Each row is a point on a tangle of strands that fork, close into loops and nearly touch. The rows are in no order.
Points whose rows are less than 66.2 apart are linked; no others are. Some points are linked to none.
mago: [  3  11  -5  -4 -12 -16   4 -13  -2  11  26  -2   9   6   8  23  -5  -7
  -4   4   1  16 -17   1  -2  11   7 -10  -1  -2   3  -5   1  12   5  -9
  -7   0   4   8  12   7  15  13  -2   4   5   6   6 -12 -10]
Lozig: [ 16  -9  -5  -2  -8 -21  19  22   4   3   6  -1   2   8  13   2 -10 -13
  -4   4   1  11  -1  -4  -1  -3  -5  14  21  -5 -10 -14   8  11   7   7
 -17   9  22   7   1  -6   6  17  -3   0   4   0   9 -14  -1]
voti: [ 12 -14   5  -2   0  -7  20  20   8 -14 -10  -3  -6   8  14  -7  -4 -21
  -5   9   0   6   3   0   8 -12   1  18  19  -2 -14  -8  -5   4  21  13
 -16  14  15  11  -1   0  -5  15   6  -2  12   5   5 -12  -6]
Muf: [  8 -22   3  -4   6  18  -9  21  14 -15  -7   0 -11  -3  -4  -8   2  -6
  -7  -5   2 -10  16  -2   1 -15  -4  20  -3   4   0  13  -2   7  13  11
   6  23 -12  -1  -6  -5  -7   2  -6  -3  16  -1  -5  14   8]
zepu: [-10  -2  15  13 -12  -7   3   4  -5 -27  -2  -7  26  -6  13   6  -2   4
 -11  -4   0   5  -8   1  -4  14 -12  -3  -4  -1   9 -11  18   3 -14  17
   4  -7  -3  -1 -15   2   0 -13 -10   1  -6 -12  15  17   7]
mib: [ 18   4  -4  -8   0 -16   9  -6   9   6  14 -11   6  19   7  -6   4  -8
 -19  -6  -9   8  -6  10   0  10   3 -20 -15   4   1  22   6   5 -10  -5
 -12  19  -6   4   2  -4   2  14  -3  -2 -12  20  -2  -9  -5]
suso: [  1   0   2  14  -5  -6  27  -8   3  11   9  -2 -10   6  -7   0  -1  -8
  -9 -10  11   0 -20   8  12   3  -2 -13  -9   0   6 -13  13  -2 -16   3
  -1 -12  10   9  -7   5   9   2   3   9 -14 -11  28   4 -13]
Gubof: [ -4 -22  11  17  -9  11  18   7   2  -2  -5   7 -22  -1 -19   1  -1  -3
  -7 -15  11  -9  -7   3 -10 -10   1   0 -12  -6  -4 -17  -8   7   1   0
  -3  -2  -9   5  -8  -8   3  -3  -3   2   3 -11   6  12  14]
mes: [-10  14 -13  11  13  11   0  -9  -3   3  -4   0   9  -3  -1   3   3   6
   5   2  -8  -5   0  11   7   9   8  -9 -12   7   7   6   4  -2  -6  -7
  10 -10  -2   6   0  -2   8  -2   2 -13  -2   4   7   6  -9]
toliv: [ -6  -2  11   4   3   5  -7  -8  -5 -24   5   8  25 -10   2   0  -3  -2
 -14  -8   3  -2  -7  10  -1  10  -4   2  -4   4  17  -2   4   2 -20  23
   7   1 -12   2 -13  -1 -17 -17  -4  -9   3  -3   7  18  10]
mimap: [ 20 -23   6 -12  -8  -6  -4  -8  -5 -14  -8  -9  -1   0   5  -9  -3  -9
  -8  -3  -1  -7  15   3 -15   1  -2 -22   0  23   3  -2   6  18  -8   0
 -12   2  -2  -3   8  -6  -2   0  -8   0  -7  -5   4   4  12]
zomu: [ 11  15   0  -3 -20 -19   8  -2  10  13   9 -10  -6  19  -4  -6  13  10
   1   0  -3   2   5 -11   3  -1   2  10   3 -11 -18  -4  11  -6 -16 -11
  -8  -9  11   0   0   1  14  23 -10  13 -24  -3   8  -8 -14]
renik: [ -1  14 -13 -28  17   1 -29  -8   5   8  -7  -3  12  -3  -9   4 -11  19
   5   1  -6 -13   8   2  -1   1  12  -2  17  12   2   8  -8 -20  -7  -9
  10 -15   0  -4  10  11  -4  -9   5   6  19   6 -21  -4  -6]
finiv: [-21  27 -12   1  -3  -6   1   7  14   6  19  -5  17  -3  18  12 -11  -8
   0   7   2  20  15   2   8  16  -5  18  -5  -2  -3   1   0  15  19   7
   2  20  15   7  -5   9  18   0  -6 -17   6   2  11  -2 -16]
Tazuv: [ 17 -24  13  -7  -1   2   5   3  -3  -1  -1   1 -16 -10  -2  -9  15  -4
  -5  -2   3   3   1   2 -12 -26  -2   5  -3  -4 -13  -3 -18   4   9  -6
 -13  18 -14  -4   6 -12 -12   4  -1  -4   7   1 -19  -4  25]
Tada: [ -3   3 -23 -17  -5 -18  -4   7  13  18  22 -21  -6  13   1  10   3   0
  -3  -3  -6   6  15   6 -10  15   1   7   0  10   0  -1  15  28  12  -5
  -3  18   8   3   5   8  25   9 -16  -3  -7   6   8  -6 -21]
vubos: [  0   1   9  -2 -14 -10  23  -8  -2   3   6 -12  -7  13 -13  -4   1   8
 -18 -12   4 -14 -11   9  -5   1   6 -13 -13   7   3 -10  11   5 -19   1
  -6  -9   7  10  -4  -2   8   6  -5  -3  -7  -2  23  12 -11]
Gevod: [ 11  -1  -8 -38   7  -1 -21  -9  14  -3   2  -5  -7   4   5   7  -2 -13
   5   2  12  -2  13   0  -7   5   2 -10   3  25   9  16  -4   0   3   6
  -9  18   1  -4  15   5  -3  -4  -1  12  12   7 -12  -6  -8]
geli: [ 15 -14  21   5  -7 -11  -1  -2  -5  -3   2   3   0 -10   2  -5   9  -2
 -12 -15   2   9 -16   0 -17 -13  -5   0  -3 -15  -6 -10 -15  -4  -2  -1
 -16   7 -11  -7   0  -6 -18   0 -10   8   2   0 -31  -8  30]
tor: [-10  -2 -13  24  17  16  -8   5   5  15  -8   6  -7   4  -7  -4   6   5
   9 -13  -1  -6  -6  13   8  10   2  -6  -7  -1   6  15  -5  -8   1  -7
  23 -14 -19   8  -6  -1  -2 -11  -1  -3  -2  -7   3  13   9]
mon: [  1  17   2   4  -6   8  -1 -13  -3   8   6   8 -11  -6  -7   1   5   3
   2  -7  10  -1 -23  -3   6  -8  -4 -11  -9  -9   7  12  -1 -17  -8   2
   7  -9  -8  -5  -2   2 -16  -8   3  15  -8   8  -2   2  -6]
mepav: [-14  14 -15   4  -7  -5 -12   6  16  20  26 -16  -5   0  15  10  -2 -10
   3  -5   6  15   7  -2   4  10  -4   9  -6   7  -5   5  12  18  19   4
  -1  15   5   4  -2   9  17   2 -14  -2  -6  -7  16  -1 -14]
gidas: [  6   3   3  18   2   0  19  -2   3   0  11  -5   8   1  -6  -6  15  14
 -12 -23  -2   0  -6  12 -10   4   5   0 -19  -8   1   7 -11   1  -3  -8
   7  12 -13   0  -9 -16  -8   6 -11 -15  -3  13 -11  -6   8]
tipur: [-11  -9 -16  -5  -1   3 -22  15  -1   3  -6   0  -8  -1   3  -5  -2   5
  21   4  -7  -3  26   1  -3  -4  -1   5   8   2  -9  -2   2   3  10 -16
   6 -17   2 -10   3   5  19  -2  -2   9   0  -7  -4   1   1]
nat: [ -2  -8   3  -6  10  12 -15  15  12   2  -9  11 -16   0   8  -2   1 -14
   7   6  15   9  11 -21  18 -10 -13  16   6   4  -8  23  -3 -17  26  30
   8  22   1  -1  -1  13 -18  -6  13  12  14   3  -6  -2  -1]
Gad: [-15   0   2  22 -15  12  10   1   6   9   6   5  -3  -1   4   2   8  -9
  -2 -10  16   1 -21  -1  12   6  -9  -8 -15  -3   5   2  15   1  -4  11
   1  -2  -5  11 -15   2   7 -10  -5   7 -16 -15  25   6  -4]
zipo: [ -5  -7  19  12  -3  -7  10   2  -8  -6 -11   1  -4  -2  -7  -6 -12   8
  -2  -4   3  -2 -16  -4  -7 -15 -12  14  17 -13   4 -15   4 -17 -16  12
   5 -27  21  -7  -2   8 -19  -7   9  10   5   0  -1  12   6]
peto: [  6  18   0  -3  14  13   6  -4  -2 -10  10   8   8  -5   3  11   2   3
  -6  11  -2   4   1  -3  13  -4  10   9  -6 -10  -6   9 -23  -9   4   8
   7  13  -4   5  -4  -6 -10   7   7  -4  16  15  -9  -6  -5]
Puz: [ 10   6  -7  27   5 -11  11  10  -3  -3  -3   7  17   2  17  -2  -2  -3
   2  -6  -5   9 -16   1   1   2  -4   2   9 -21   1   2  -3  -6  -6   4
  11 -10   5   7 -11   2  -9  -1  -2  -8  -3   6  -6  -5   9]
Big: [ -7  -5  15  -5   9  19 -11  -4  -3  -8  -6  14  -5  -2 -12   6  -1   5
   2   3  -1 -16   7  -5   2  -7   6  11   3  -3   5  -9 -16  -8  -5  -3
  13  -4 -11  -5   0 -12 -10  -9  13  -6  13  -5  -9  10  12]
Tek: [  4   1 -11  -1   9   1 -21  10  13  14   5  11 -11   4   9   8 -12 -12
  16  -2  14   0   2 -18   7  -5 -12   7  10  -1  -4  12  -9 -15  16   4
  12   9  -3  -2  -3  13  -6  -6   3  17  14  -4   2  -4  -1]
rotu: [ 11   6  -9  17  -8 -29  17   6  -7  15  -7  -7  -3   6  -5 -15   7  22
  -3 -13 -16  -2  -1  17 -12   8  13 -13   3  -5  -5  -7   1  -6 -21 -21
   3 -23   5  -2   0  -1   7   7  -5  -6 -16   1  -9  -8   4]
muz: [-14   0  17  32 -17  25  15  -2 -11 -15  -6  14  10  -1   7   7  18   0
   7   6 -10   5  -4 -11   5   8   0   7  -8 -20  -4  -3   5  14  18   1
  -3  14 -10   0  -9 -19   3  15  -2 -10 -11  -8   7  -5  12]
rog: [  6  28  -4  25  -2 -11  14  -6  -6  15   6   6  16   2  12  11   4  16
  15  -3  -3   7 -26  -7   3  10  -1   1   5 -30  -3   1   1 -11  -3  -8
   1 -15   8   2  -4   0  -1  15  -7   6  -9   6  -5 -10  -5]
zigi: [ 12   5   9  -8   5 -13 -10 -16 -10  12 -18  -5   2  -5 -14 -17  -2  32
  -8  -9  -4 -18 -10  13 -25   4  12 -20  -6  13   5 -20 -11  -6 -18 -16
   0 -25  -6  -7   1   1  -1  -8   0  -1  -4   0 -22   2   7]
Met: [ 11  14   3 -21  17  -5  12   8   4  -6  -4 -17   5   5  -3 -18  -9   6
 -21   9 -17  -9  11  -1   1  -9   2   8   0  14  -1  -1  16  -9  -7   1
  -6   5   9   8  -1  -1  -4   8  10  -4  -2  17   4   4 -27]
nidag: [ -9 -14  -3 -20   6  -6 -15   5  -6 -16  -8  -2  19  -6  -3   8 -22  -9
   1   9  -7  -5  13   3 -11   8   5  -2  15  18  12 -23   0  21  -4  -1
   2   3   5   1   9   1  11  -2  -1 -14  18  -8   1   6   7]
mosil: [ -8  19  -3 -21  15   8  -1  -4   1 -14   1   9  18   0  -5  20 -13   3
 -19  15  -2  -4  11   7   9   0  16   8  -5   2   1   1 -30  -5   2  13
   7  20   1   4  -3   2  -7   0   6  -5  33  12  -4  -2 -12]
nol: [ 13  -2  15   5 -17  -2   4 -28 -13   2  14   5 -15  -6 -10  10   6   1
  -6 -15  26   6 -30   0   0  -3  -8 -17 -15 -11   1  -2 -11  -9 -11   4
  -5   1  -8   0   4   5 -17  -3   0  25  -6  -9   6  -1   2]
Rut: [ 11   0  -1 -24  10   2   3   2   2 -17  -5 -10  -2   1  -3  -8  -2  -6
   0  27 -13   1  24  -7  15 -11   4   0   8  17  -9   2  -2  -5   5  10
  -8  12   5   1   8   0  -1   8  14  -6   4  23  -2 -11 -21]
Nute: [ -4  12   5  -2 -23 -12  19 -20 -14   7   7  -2  18   6 -24  18  -3  24
  -2   4  -8  -1  -5   5 -11  21  15  -4  -4 -13   5 -29   2  18  -3 -25
  -4  -8  13   4   7  -1  19   9  -2  -9   6   4   7   0 -10]
Niv: [ -6  15 -10 -17   9   1   2   0  12  10   4   0   5   4  -8   6 -19  14
   4  10   3  -6   7  -5   5 -13  -8  21  11  -5 -12   0  -7 -16   5  -1
  -7  -3  25   2  10   8   3  -6  13  16  13  16  -7  -9 -26]
Rapof: [ -5   8 -12 -13  13  -4  -1  12  -2  -3  -6 -12  -8   2   4  -4   6  -7
   7  26 -21   7  26  -4  12  -7   8   8  10   8  -8  -2   0   5  18  -3
 -15  -1  11  -4  10   5  12  12  10  -5   1  12   2  -7 -21]
fibu: [-10  -1 -13 -16  -3 -12 -28   2   7  17   1 -15 -12  -4   2   4  -2   0
  21  -1   7   0  15 -11  -9   3  -9   1  10  11  -2  -5  10  10  11 -10
  -2 -13   8 -11   5  10  22  -4 -11  18 -17  -8   6  -3 -12]
bap: [ -4 -21   4  11  19  13   8   4 -10   1 -34   4 -19   1  -8 -23  13 -13
   7  11  -2  -7 -11   7   8 -15 -11 -16   0  11   5   5  -3   1   6  -2
   9  -7  -2   0  -3  -7 -12   0  13 -11  -9 -12  20   1  12]
kiv: [-16   8 -10   1  -1  17   2   7  14   1  16  -8 -20   5 -12   4  12  11
   2  -2   5  -8  16   6   1  -7  -6  19 -19   7 -11   8   6   8   5  -9
   3   6  -5   1  -5  -1  17   2  -8  -2  -2   6   8  12 -12]
Migu: [ -1  22 -22 -28   4 -10 -12  -4   7   9  11 -16   8   7  -1   6  -8   8
  -5   5  -9   2  23  12  -2  13  13   8 -13  10   5   6  13  12   3 -10
  -6  13   1   4   6  12  22   7  -4   2   8  20  -6  -2 -24]
ratal: [ 10  10 -17 -23   8  -7  -7  15  17   5   4 -14   5   7  -1  -2 -15   7
 -16  -7  -7  -8  28  16   1   1   2  16  -3  13  -2   3  10   1  -7   1
  -7  10   6  10   2   8   6   6  -4   1  12  20  -6   7 -21]
zopud: [ 20   5 -10  12  -6 -17   9  -8   1  13  12  -3  12  10  17  -7   3  -6
 -12 -20  -1   8 -25  11  -2  23  -5 -30 -13  -1   6  20   5   1  -8  -3
  -2   4  -6   2  -6  -1  -6   8  -1  -3 -18   6  -3 -12   2]
gumev: [  3 -23  -3  -8  13  -4  -5  -2   3  15  -9  14  -6  -3  -6  11 -16 -11
  10  -4  20  -2  -5  -3 -11   3   9 -12  24   3  14 -14  -7   4   4  -2
  -1  -2  14   2  20   3  -2  -9   2   6  31 -24   3  -7  13]
batin: [  9 -12   2 -11   1   5   7  14   4 -16 -11  -8  -6   1   3  -4  -3  -3
   1  11   5   5  17 -15   6 -23 -11  21  17   7 -10   4   5  -7   8  20
 -13   9  22  -5   9   0 -10   0  11   3   7   8  -5  -4 -14]
Nup: [ -5 -18  -3   8  23  13  11   2  -3  11 -19   6 -25   4  -1 -16  -4 -24
   9   5   6  -2  -9  -1  12 -13  -9 -11   7  13   7  19  11  -3  15  12
   9  -4   7  -3   4   8 -11  -5  20  -3   4 -16  16   0   2]
Zem: [-11   0  20  22 -13  19  19  -6 -16 -13   2  18   6  -5 -10  21  10   8
   3   3  -3  -1 -11  -5  -1   8  10   6 -10 -23  -9 -21 -11  12   6 -10
  -7   8 -10  -1   1 -18   5  12  -1  -6   3  -6  -6   1  16]
gazat: [ 24   8  -2  -2 -14 -32  10   3   4  20  11  -9  -7  16  -5  -5   4  12
  -4 -15  -1   1  -7   6 -10   2   2  -3   7 -18 -13  -4   4  -5 -15 -15
  -8 -11   5   2   3   4   2  21 -14   6 -14  -2  -5 -14  -5]
Dure: [  2  -2  -2 -11   3   1 -16 -15 -13  23 -23  -5  -3 -10 -17 -10  -2  18
  16  -1   1 -10  -3   3 -14   1  14 -27   6  18   7  -7 -10 -12 -10 -26
   7 -35  -3  -5  13   1   7  -3   3  10  -8  -9 -11  -1   2]
Doder: [  1  -1 -10 -22   9   1 -26 -12  -7   5 -16  -2  11 -10 -13   4  -6  11
  13  16  -7  -3   4   8  -9   4  15 -11  13   5   7 -10 -15  -9  -8 -21
   6 -19  -3  -7   8   3   4  -4   5   0  11   1 -16  -3  11]
mep: [-21  10   5  14 -14  -6  -5   6   7 -18  10  -3  20  -8  16  11  -5   2
   2  -3  -2   8   6 -10   1   6 -16  17   2 -13  -4 -13  17   6  -5   9
  -2   0  15  -3 -10   2  16  -8 -16   1 -13  -6   6   7   3]
porot: [-23   1  -9  20 -12  20   9  11  -3  -8   2  10   9   5   8   7   4  -4
  13  17 -11   9   6 -12   6   8  -3  18  -2 -15  -4  -6   4  10  26  -1
   3   6  -2   0  -7  -7  16  13   3 -12  -3 -12   9  -1   6]
Ked: [ 19 -18  18   9 -20 -24  12  -1 -13  -3  -2  -2 -12  -4   2  -6   5   2
  -5 -17   1   1  -9   2 -14  -6  -1 -12   6 -12  -9 -24  -8   9  -9  -7
 -20  -9   1  -8   3  -9   0   8 -12   8  -8 -15  -9  -1  24]
bib: [  3  -2  10   4   2  10 -15 -14  -7 -17  10  16  13 -11   7   9   7  -3
 -10  -5   6   5 -10   4   2  12   2  -7  -7  -8  12   4 -10  -3  -7  13
   3  12 -29  -2  -6  -7 -21 -16   4  -1   7   1  -3   8  17]
nako: [  3  -5  14  12  -1 -10   0  -5 -14   0 -12  17  17 -16  -5  -1  11  16
   1   0  -7  -4  -4   6 -14   5   6 -10   7 -15   5 -34 -18   8  -6 -13
   1 -11 -14  -3  -1 -16   2  -7   0 -12  14  -7 -19   3  28]
rere: [ -4   2   3  12   1  -1  11   2  -3   3   1  17  -8  -7 -15  14  -9  15
   5  -7  10  -6 -13  -1  -8 -13   2  23   8 -29  -9 -16 -20 -13   2 -11
  -8  -8   7   1  -1  -2 -10   3   3   9  14  -5 -22   0  12]
buni: [ -4   3  20  15  -2  25  13 -16 -19  -5  -5  10 -15  -8  -8 -14  16   1
   4   0   3  -8 -24  -8  12 -11  -5 -11 -10  -5   2  11  -3  -6  -5   9
   9  -7 -10  -6  -9  -8 -20 -10  12   2 -17  -6   4   5   6]
ritof: [ 15  -3 -13  18   5 -11  -2   3   2   1  -6   1  13  -2  27 -17   0 -10
  -3  -7  -6   7 -18   7   6  12  -7 -18  -1  -6   7  18   3 -10  -8   5
   7  -8  -6   2 -13   3 -14 -10   3   0 -14   3  -7  -7  10]
Mim: [ -9 -16   3   7   0  21  -4  12  -2  -6   2   8   1  -2   9 -14   2 -18
  -4  -6   9   2 -18   2   9  -6 -11   8  -8  -3   7  24   8  -7   8  21
  13  16 -20   6 -11   0 -19 -22   7   3  -4  -5  10   4   8]
Lelon: [-12  20 -14  30  -3  -1  11  -4 -11  18   5   2  10   2  14   3  13  -2
  22  10  -7  22 -17  -8  16  11   4  -3   8 -23   0   0  11  -6   3  -9
   4 -21   8   2   4   1   6  10  -2   0 -17  -5   7 -11  -2]
tulo: [  3 -10  -5 -11  19   1 -25  -9   3   0  -7  10  -3  -2   8  -6  -4 -11
  -1   5   6  -5  -2  -1  12   5   4 -19   5  19  12  23 -11 -14  -1  12
  12   4 -12  -5   7   4 -23 -20  18  -8   6   0  -7   0  14]
pera: [  8 -12  11  -5  -9   1   5 -12 -10 -10   1  -4  -5   1  -7  -4   5   2
 -11  -3   7  -5   2   5  -7   4   4 -23 -20  17   2  -4   0  13 -13  -5
  -5   3  -9   1   4  -9   4   2  -8  -1 -16  -3  10   6  -1]
Vavoz: [ 14   3  -1 -27 -10 -11 -20  -4   8   1   7 -12  -4   0  10   6  -3  -9
   8   0   0   2  11 -12 -10   1  -8   0   5  15  -4   5  10   3   1   5
 -10   8   6  -5   8   4   9   5 -14  14  -5   4  -6  -9 -10]
vive: [-13  19  -9   3   0   7   4   4   3  -5   8  -9   8   3  -2   0   8  15
   2   8 -11   3  13   5   8   3  -1   7 -11   7   0  10  16  10   0  -9
   6   1   4   1  -6  -2  20   5  -9 -18 -15   8   7   8 -12]
melur: [  6  13   5  13  -2 -15   6  -4  -8  12  -7  -6  -2  -2  -9 -12   1  29
   0 -18  -6  -8  -2  14 -11   8  12  -9  -7  -6   2 -16   0 -14 -27 -10
   3 -34   2  -1  -7   5   2  -6 -12   1 -13   1  -9   8  -4]
lalel: [ -4  14   9   5 -19  -2   8 -13   3  -5  15  -2  -9   5   0  14  12  -4
   6   9   3   0  -3 -17   8  -9  -6   4  -8  -8 -12   0   9  -8  -7  -5
 -10  -4   7  -5  -4   0   8  13  -5  11 -25   2   7  -9 -14]
mase: [ -4 -11  18   7   7  22  13  -8 -16  -2 -21   3 -21 -10 -12 -26  19   0
   0   9   0  -6  -8  -4   4 -16  -5  -7 -15  10   1   3 -10  -7  -2  -2
   3  -7  -7  -1  -3 -10 -10   0  11 -14 -15  -4   9   4   9]
Dob: [-24 -23  24  13  -9  26  -2  13  -1 -13 -16  13  -8  -1  -7 -12  -1  -8
  11   9  -3 -13   9 -21   5 -17  -7  23  -1  -2   1   6  12 -14  12  15
   9  -1  -5  -7  -9  -1  -7  -3  15  -3  -5  -9   6   9  15]
lisuv: [ -7  -2  -3   0  -7 -22   6   9   2 -11  12 -10  14  -2  16   7 -19  -7
  -4   1  -6   1   8  -1  -2   2 -13  14   9   0  -7 -19  15   7  -2   4
 -12  -5  23   1  -2   0  13   0 -10   3   1  -2  11   2  -1]
nis: [  5  -7 -16   2  14  -2   1   5   7  22  -4   0 -17   2   7  -7  -9 -18
  14   1   4   4  -4  -4  10 -13 -12  -6   7   6   3  15   8  -5  13   4
   5  -6   6   2   3   8  -3   3   2   8  -2  -8   4  -4  -6]
rar: [ 17 -18   6 -10   0 -16  -2   3  -9 -21 -14  -5  16  -8   3  -6 -12   3
 -11   1 -18  -4  10  10 -18   3   1 -10  17  13   2 -22  -1  15 -11  -5
  -9  -2   1  -5   7 -10   0   1  -7 -15   7  -2 -12   3  15]
Lom: [  7   0   0 -27  17  11 -21  -9  10  -9  -3  -2  -5   0  -6   1  -7  -8
  -2   9   2  -6  16  -3   3  -2   8   0  -2  29   9  25  -2  -7  -7  14
   5  12  -3  -7   7   7 -18 -11   3   6  12  11  -5   9  -5]
zape: [ -9  -3  17   9  -5  21 -18  -5 -14  -4   7  20  -1  -5  -2  -7  12 -11
  -9 -14  15  -2 -22  -4   6   0  -1   2   3 -17   9  25  -8 -17   1  14
   9  21 -32  -6  -9   3 -26 -25  13   4  -4  -7  -9   7  19]
Zarik: [ 10  30   1 -11  11   5   3  -4   2   1   3  -2   8  -3  -5   7  -4  12
   1   8  -3   0   4  -5   8  -9   3  17   1 -14 -12   8 -15 -21   1  -2
   0  -4   6  -3  -1  -4 -18   6   5   6   6  25 -18 -10 -16]
vido: [  2  20   5 -10 -16 -10  20 -26  -6   9  19  -2   7   7 -13  17   5  10
 -11   3  -1   5 -12  -8  -7   7  12 -16 -14  -9   3  -6   6   6  -4 -20
  -8   2   5   7   5  -1  20  16   4   3  -1   6  12 -10 -17]
vimak: [-13 -10  -1  10  -3  20   0   5   4  -5   5   2  -7  -5  14  -5   3 -23
   1  -5  18   3 -17   3  12   2  -9 -11 -12  12   9  15  22   9   6  16
   4  11 -14   9 -10  -5   1 -22   3  -1 -12 -18  24   5   0]
punal: [ -7  -1  12  12 -15   1  10   2  -5 -10  -5  13  15  -8 -12   7  11  20
   3  -6 -12  -2  10   7 -16  12   6   8  -3 -20 -10 -24  -8  21   0 -10
  -5   3 -11  -5  -3 -15   7   5  -4 -22   8  -5 -16   8  21]
fetem: [  7 -27  14  -3  -2   8  -3  11   4 -23  -7  -8  -9  -5  -3 -16   5  -9
 -16 -14   9  -3   5   3 -14 -14   1   9  -3   4   2   5  -9  15  -4  12
  -6  17 -10   1  -2 -10 -20  -9  -7  -1   8   6  -6  10  22]
pulon: [  1  -9  -8  -3  -2   7   3  21  14  -9   8  -5 -21   7  -3   3   1  -9
   3 -10   5  -4  15   1   6 -16 -12  25  -7   0 -12   7   0   9  12   5
  -5  15  -4   6  -5   3   3   5 -10   4   5   7   6   7  -6]
teru: [-25  12  -5  30  -1  14   4   2  -5  16   3  11   3   1  12  13   3  -3
  19  12  -4   8 -11 -10  13   5  -4   3   2 -18  -2  -3  13  -8  13 -10
  11 -10   3   1  -7   4  18  -1   0   2  -9 -16   5  -5  -2]
Budez: [  2   0   9   2 -22   2   5 -13  -8 -14   9 -11  -2   2   1   5  13  -7
   2  10  -5  12   5  -6  -1   1   4 -20 -16   2  -4   0  10  11  -8  -6
 -15   4  -5  -7  -2  -8  12  11 -12   6 -21  -3  13  -3  -6]
mubam: [-15 -16   6   1   7  17 -14  14   5  -9 -19   4 -12   3   7 -13   0 -15
   3  13   5 -11  16 -24  12 -14 -15  11  11  13  -2  27  15 -11  16  30
   8   9   0 -13  -5  12 -12  -8  13  -4   3  -8   2   8  10]
tener: [ -5   8  -7 -24  10   0 -21  -4   9  10  -8   6   7   0  -9   3 -20  18
  10   4   5  -7  16   1   1  -6  -7  12  18   2  -1   3 -10 -26   2  -4
   5 -16  22  -1  16  11  -4 -15   9   9  14  18 -17  -5 -19]
Mikib: [ -3 -12 -16   7  20  -1 -22   4   6  10 -10   5  -5   3   1 -15   0  -8
   1  -9  -3  -8  -3  16   4   7  -1 -14  -3  19  15  21  -1   0  -3   4
  20  -4 -20   3   2   5 -12 -12   7  -5   6  -7   2  11  13]
Lubod: [ -1   3 -23  -8  10   4 -17  14  -2   0 -13  -4  -5  -3  -1  -6   6   3
  15  18 -15   6  31  -2   5   1  10  12   7   4 -15   5  -9   0  14 -15
   6 -12  -3 -11   6   7  11  10   2   0  -1   9 -15  -4 -11]
bove: [ -8  19 -13  -8   4 -11   7  -6  -3   6  16  -4  21   2  18  21 -10  -4
  -3  15   1  21  -3   1  -1  13  15  -7  -1  -1  10  -5  -4  15  15  -2
   3   9  14   6   5  11  20  -1   4 -10   6   3  12 -11 -11]
mebav: [  5 -22  -3 -23  19  -7 -16   1   9  -2  -6   7   6  -3  -4  12 -20  -9
   0  -4   3 -10   6   9 -10  11  14 -11  24  16  20 -16 -14  11 -13   1
   1   8  -1   4  20  -6  -1 -10   0 -11  32 -13  -3   0  11]

A tip is a point with one link. Name the tips that can be reached along the links from each point below, in the order of the rows.
ratal => mosil, Nute, gumev, Ked
Lelon => mib, nako
mon => nol, Dob

A piece is two or more points that can be reached from each other along the links. Count, over all rows, the pieces, the separate loops (a circle has one, a figure eight two, a Y none), the forks (points with three links) and the tips (points with one).
pieces => 3
loops => 0
forks => 2
tips => 8

Name the points in between on the shortest way along the links from the first point to the second, in order.
nol / nat => mon, buni, mase, bap, Nup, nis, Tek
mago / tipur => bove, finiv, mepav, Tada, Migu, ratal, Met, Rut, Rapof, Lubod
Lubod / Muf => tipur, fibu, Vavoz, Gevod, Lom, tulo, Mikib, tor, mes, vive, kiv, pulon
rar / ratal => mimap, pera, vubos, suso, Gad, vimak, Mim, zape, bib, toliv, zepu, mep, lisuv, Lozig, voti, batin, Rut, Met
